Points on a hilly landscape, in no order, each with its height.
From any point a climber steps to the highest of the 2 points nearest to it. It stops when none of these is higher. Distance is the straight distance between rows; heights are no part of it.
K_941 h=36.0: [ 46  45  16  33  -3  19  39  15   0  33 -11 -14   3  41  -4   3  14  20
  19 -23 -11 -23 -17   0 -10 -27  62]
K_818 h=25.7: [ -3  -3  15   5 -22  -4  63 -39 -15  23   9 -13   3 -24  -3  31   5  17
  46  12  16  44 -33  26  19   2 -25]
K_838 h=37.3: [ 50  39  12  42  42 -11 -22  26 -11 -16  14 -40  -6   7  -3 -14 -13 -44
 -56 -13  30 -13 -31 -23 -13   7  25]
K_53 h=32.2: [  9  15  16 -27 -17 -12 -17   6  27   0  70  -9 -19  16 -11  -9  20 -24
  -3 -46  16 -28  -8 -10  18 -19  -6]
K_894 h=14.3: [ 24 -14 -15   6  20  28 -11   1 -35   2  -1 -46 -23   5   3 -15  22  11
  -5 -21  -1   8  27  15 -16 -10 -19]
K_710 h=17.0: [ 32 -27 -29   4 -11  36 -31 -10   0  15   3 -33 -27  15   0 -16  16  32
 -29 -23   1  12  32  24  -3 -34 -27]
K_224 h=37.6: [  6   2  21 -33 -10  20  59 -29  -4  87 -17  -8   2   6 -35  18  -6  33
  41 -29 -30   6   8  -9  -6  20 -10]
K_165 h=32.1: [ 15   3 -43  47  30   7 -93   7  16  -9   4 -25  30 -28   1 -21 -27   2
 -50  39  43 -56  17  14 -32 -33  -4]
K_927 h=44.1: [  9 -14  -8  -6 -19 -42   9 -13  -4 -19  42 -22 -48 -10  -8  26   7 -45
   9  25   9  12  -4 -21  45  11 -29]
K_460 h=29.9: [ -5 -11 -11  33  -9   3   0  63   3 -29  -5  24  43 -12  13 -12 -18   0
 -20  16  -3 -23 -19  46 -39  -6   3]
K_503 h=9.2: [-28   7  17 -26 -16 -13  26  31  43 -13 -48  43  23 -30  18  15  38  12
   2  13  -9  -7 -44  45  13  -9  23]
K_286 h=23.8: [  0  10   1 -11 -11   7  15   6  11  20   1  50  -4  38 -41  15 -28 -40
  72  -5 -19  38  24 -49  24   6  23]
K_412 h=59.3: [  1 -25  -9 -14 -26 -25  12 -31 -12  -9  29 -40 -37 -17   5   5  10   9
   4   3  17  32  -9  13  42  -9 -54]
K_357 h=15.6: [ -4 -31  -7 -48   4  23 -26   1  -2 -17 -23  45  13   5 -13 -11 -13  33
  -7 -26 -36   6  52  -3 -15   3   6]
K_764 h=23.0: [ -2  -9  -8  48  -4 -30 -20  46   2 -22 -19   3  46 -19  -3  -3 -44  11
 -35  44   5 -41 -18  26 -33   8   7]
K_781 h=1.7: [  7 -31  20 -64  26  -8   5 -18   6   4 -66  35 -14 -16 -23  42  -9  39
 -10  13 -43  13  28 -22  10  30  15]
K_13 h=13.8: [ 16 -18  -6   3  27  14  -3 -18 -58   9  38 -43 -37  -5 -49 -21   9   9
  30 -46  13  24  17 -33   0  25 -47]
K_142 h=17.6: [-14  -5  31 -37 -22  -7  40 -35  25  27 -15   1  -7 -24  18  28  24  30
  25   2  -1  32 -30  41  25  -7 -17]
K_913 h=10.4: [  2 -27 -14 -26   6  11 -30  -9  11 -23 -30  61  15 -25 -12  21 -26  29
 -22  -1 -37 -27  36  11 -25  -4  19]
K_975 h=26.7: [ -5   5  -3 -27 -16  -3 -45 -17  20  -4  57 -16 -27   8  -2 -42  36  -6
 -13 -56  21   4  13   5  30 -31 -28]
K_107 h=9.3: [  8  -2  13 -21  18  15  22  -4 -29   6 -30 -24 -12  13  -6  12  26  25
  12 -11 -36 -12  26 -31 -12  29  23]
K_189 h=1.6: [-18  29  27 -19  -3   5  39 -15 -30   9  -9 -31   8   5  35 -14  42  18
  26 -19  13   5 -25  13   4  -4  15]
K_669 h=46.5: [ -9  14  -6  19  18 -18 -43  30 -30 -20 -18 -31  23  -2  10 -64 -12  24
 -51 -18  23  -1 -14  23 -11  -2  -3]
K_743 h=46.4: [ 11 -18  16 -48 -26   8  32 -17  12  70  18  13 -11  -2 -38  23 -17  12
  30 -22 -32   4  22  -5   3   3 -23]
K_549 h=24.0: [  9  -5 -17  23 -20 -36  20  18  -2 -23   2  28 -16  17  -8  20 -37 -46
  22  28   8  48 -29 -30  39  23  -1]
K_775 h=33.1: [-37  13 -10   2  21  18 -33  12  15 -18 -30  20  23 -12  28 -19  40  -2
  -5  28 -34 -39  42  35 -33 -15  30]
K_290 h=10.9: [ -3 -39  -2  -6  33  16 -13  -8  43   1 -22  56 -12 -37   0  39 -11   2
 -25  38 -35 -12  29  30 -30   3  11]
K_436 h=22.9: [-34  12  27 -52  -7  32  10 -11 -27   9  11  19  32  21   5 -26  15  13
  57 -53   0  10  12 -15 -11   1  13]
K_772 h=30.0: [ 28  13  -3  40  56   3 -38  31 -12 -17  12 -43  -2  -9   5 -14 -20 -40
 -59  13  32 -29 -13 -10 -34   1   5]
K_517 h=27.4: [  1   9  -1   7 -14  19  39  -3 -13  51   7  19  -1  30 -49   6 -16 -17
  71 -20 -17  23  12 -40  10  10  17]
K_511 h=38.9: [-18   1  10   4 -36   9  44 -27  -8  -5  25  16  27 -13  18  10 -13  20
  48  -6  49  42 -41  46 -10   2 -42]
K_610 h=62.4: [ 19 -28  13 -14  -6  18  36 -15  16  55   7  14 -24  -7 -31  48  11 -15
  32   5 -40  11  24  20  -5   6   5]
K_88 h=12.4: [-34   0  34 -38  -3   5  37  -2  30  13 -53  34  24 -25  28  17  34  27
  19   6 -15  23 -38  63  13  -7  19]
K_416 h=41.6: [-18 -15   6 -38 -31  -9  -1   0  -3 -17  33  16  12   8   7 -12 -26   7
  17 -40  24  33 -22  -6  18   5 -39]
K_789 h=20.6: [ 37 -13   3   7 -19  -1  19   8  -1  16  27  -4 -28  34 -29  27 -30 -16
   9 -12  -5   1   7 -43   1  19  -4]
K_577 h=46.7: [ 41  -6  14  10  12  29  49 -12  13  46  -9 -32 -20   0  -4  44  34   2
  11  10 -46 -17  16  35 -15   6  28]
K_168 h=28.9: [ 45  19   8  22  -4 -23  -2   2  13  21  52 -23 -40  48 -38   2 -31 -32
 -13 -32  18  -4  -4 -50  18  10   9]
K_739 h=40.9: [ 41  17  16  25  13  28  46  -2 -12  27  -6 -42  -9  15  10  21  46  -7
  17   1 -25 -28   4  20 -24 -16  40]
K_58 h=32.6: [ 22  44  10  22 -17  16  25  20  24   8 -17  27  16  34  -6  10  -3  18
  23 -24 -17 -24 -17  -6  -4 -22  74]
K_724 h=26.0: [-31  30  38 -41 -19  16  16   2   2   1  10  32  44  29   8 -20  11  -3
  40 -45   1  -1 -20 -24  12  -6  38]
K_146 h=16.6: [ -4  13   3  34  -5 -42 -16  26 -20 -21 -47 -12  42 -21  -5  -8 -32  31
 -39  39  -3 -45 -26  10  -9  16  24]
K_709 h=53.6: [-27   5 -13  18   3 -43 -50  36  -9 -34   9 -20  20   2  12 -62  -7 -19
 -47  -9  34  13 -22  22  15   5 -28]
K_920 h=20.1: [-13  23 -12  48  28   0 -20 -23  18  -6 -21  12  24 -33  19  27 -23  -7
 -33  42  -8 -81  -6 -34 -13 -15  42]
K_705 h=32.8: [ -8  -4 -17  13  14 -21 -34  12  -1 -18 -17 -55 -10 -12  22 -18   7  -3
 -43  50   9 -20  10  17   2  -3 -20]
K_791 h=2.9: [-24  18   7  -2  12  16  20 -12 -42   1 -25 -36   6  -4  44 -28  57  27
  17 -10   1  15  -5  45  -5 -15   2]
K_86 h=48.5: [  7 -35 -34  -3 -24 -21 -23  -5   0 -13   4 -31 -40 -12   8  -2  -2   1
 -28  20   8  30  13  20  29  -5 -63]
K_244 h=15.5: [ 23 -15   1   5  12   5   5  -4 -40  28  46 -27 -34  17 -50  -1  -3 -18
  20 -40   2   5  16 -46  -7  22 -23]
K_971 h=40.5: [ 15  11 -18  34  16  -3 -67  17 -23 -14 -22 -23  31 -17  -7 -32 -14  27
 -46   6  16 -47   2  31 -27 -25  17]
K_824 h=22.6: [ 22   3 -26  37  42  -1 -50  20  19 -23  31 -44   2 -16  13  -8 -36 -35
 -62  34  44 -46 -13  -5 -22 -17 -15]
K_485 h=54.6: [-25  -6  11 -23 -45  -1  21 -18   8 -12  44  29  24  -7   3   3 -25   6
  45 -25  50  40 -35  16  10  -2 -51]
K_852 h=6.1: [ -3 -24  22 -65  17   6  22 -16 -12  16 -53   2  -6   4 -19  22   9  33
  18  -7 -43  14  27 -32   9  38   9]
K_957 h=39.0: [ 29  16   8  11  -3 -13 -18  21  20 -12  69  -1 -14  28 -13   0  -4 -50
 -19 -41  14 -21 -21 -23   6  -2  10]
K_163 h=10.6: [-28   4  -8  53  27 -31 -29   0  25 -17   4   5  31 -22  15   4 -43 -17
 -49  51  11 -58  -7 -49  -4   8  16]
K_260 h=14.4: [ -1  -3  12 -24  -8 -10   8  13  28 -16   1  48  -3  13  -3  26  -3 -25
   9  16 -21   3   2 -28  14   9  28]
K_808 h=2.0: [ -3  -5   3 -31  24 -13   3 -22  -4  -3 -72  -5  -9 -29  -5  33   6  44
 -30  40 -48 -22  16  -4   2  23  25]
K_536 h=39.5: [ 12 -30 -48  18  -1   7 -39  -5   8   5 -25 -44 -21  -6  13  -8   9   3
 -48  56   4  15  33  23   3  -9 -45]
K_622 h=37.4: [-38  10  -6   7  16  15 -12  41   1 -33  -4  23  21   0  30 -24  32 -40
   8  20 -16 -31  19  23 -35  -7  20]
K_660 h=10.1: [  3  -2  -5  23  -8  12   7 -40 -42  -4  36 -17  -4  -9   3 -30  -3  33
  25 -33  57  54  -7  25  -9  -9 -57]
K_746 h=4.6: [-19   1 -12   9 -12  33   5 -25 -17   9 -29  -1  17  11  45 -39  30  48
   0 -16  18  46   2  51 -14 -14 -25]
K_131 h=16.7: [-20 -26   3 -11  32   1  -3 -12  35  -6 -23  32 -20 -27  17  39  -8  -8
 -27  55 -33 -17  25 -15 -11   6   3]
K_195 h=25.4: [-31 -10  -9  19  15 -14 -16   8  21 -19  -5  -6  -6 -24  29  10   3 -36
 -23  66  -5 -21  18   0 -12   6 -14]
K_9 h=19.4: [  9  -5   6 -12 -16  -4   6  13  48   5  10  70 -14  28 -25  35 -35 -47
  42  13 -11  27   9 -43  23   5  18]
K_631 h=27.8: [-18  19 -10  12  27  14 -30 -12  21 -17 -19   7  15 -33  22  14  22   3
 -26  38 -21 -77  22  11 -28 -23  37]
K_430 h=12.6: [ -8 -19 -15  -2   9   3  -3 -27 -64 -22  35 -22 -17 -10 -25 -29   0   9
  25 -32  25  47   8 -19  12  13 -43]
K_255 h=7.0: [ 15 -14 -21  32 -19  32   7 -29 -15  16   6 -18   5   6  30 -26  10  41
   7 -28  32  51  -1  59 -18 -19 -48]
K_690 h=10.5: [ -2   1   8 -17 -22 -17  21  24  44  -8 -14  37 -12 -10   5  35  16 -19
   7  23 -12   0 -27   6  13  -4  17]
K_128 h=44.6: [-22  -6 -12  -6 -17 -17 -20   9 -16 -33  31  -3   1   1  19 -41  -4  -4
  -7 -31  37  29 -25  14  18  -2 -41]
K_55 h=5.2: [-12  17 -13  64  20 -21   6  19  24 -15 -29  22   8   9  24  13 -45 -24
 -26  62  -3 -14  -7 -47  -9  19  29]
K_504 h=50.4: [ 33  33  17  18  15 -30 -15  28  -3 -18  46 -19  -7  18  -5 -20 -12 -41
 -39 -49  33   7 -49 -13  13   5  10]
K_766 h=12.0: [  0 -15  -5 -13  13  19  14  -6 -35  -3  -3 -24 -21  -2   1  11  27  -2
  23  -4 -22  12  30   1 -10   5  -9]
K_275 h=13.3: [-11  -6 -17  45  -1 -32   9  26  14 -33   5  21  -9  13  17  12 -37 -60
 -17  55  10   8 -17 -36   3  29  -8]
K_510 h=21.9: [  8 -10 -21 -12 -37  18 -50 -24  12  12  23  -9 -20  15  14 -45  44  14
 -32 -31  21  19  22   2  31 -37 -32]
K_795 h=29.5: [ -6  54  18  -4 -23  14  23  23  34   9   0  37  27  38   4  -5  17 -10
  44 -30  -2 -22 -24 -16  17 -19  63]
K_756 h=34.1: [-19 -13  -9 -19 -18 -43  20  -7 -23 -38  19   8 -19 -16 -10   8   1 -39
  22  36  12  41 -22 -24  54  23 -19]
K_157 h=31.6: [ -8  23  16  -6 -15  26  53 -28 -29  70   2   0  17  23 -35   0  -9  15
  67 -33   1  17  -8 -31  -6  12  -6]
K_741 h=8.6: [ -8  15   5   2   3 -42  -2  -3  -2 -15 -61  15  14 -16  -5  25 -25  23
 -38  51 -24 -33 -10 -30   5  27  38]
K_879 h=19.9: [-29  -4  -1 -57  -4  31 -28  -7  -9 -10   4  32  16  24   8 -40  22  24
  21 -52 -17  15  44  -4  -5 -13   9]

For each start below, name the point where the climber stops.
K_55: K_412
K_503: K_485
K_808: K_622
K_690: K_610
K_781: K_504
K_824: K_709
K_879: K_610
K_660: K_504
K_710: K_504
K_163: K_622

Call two points neighbours if one is among the 2 nearest of the other. Go from one point of each pair to the other, from neighbour to neighbour, staying as high as possible. Name the lowest point that can't be avoided.
K_622 / K_485: K_55
K_485 / K_504: K_824
K_412 / K_709: K_503
K_709 / K_485: K_416
K_610 / K_412: K_913
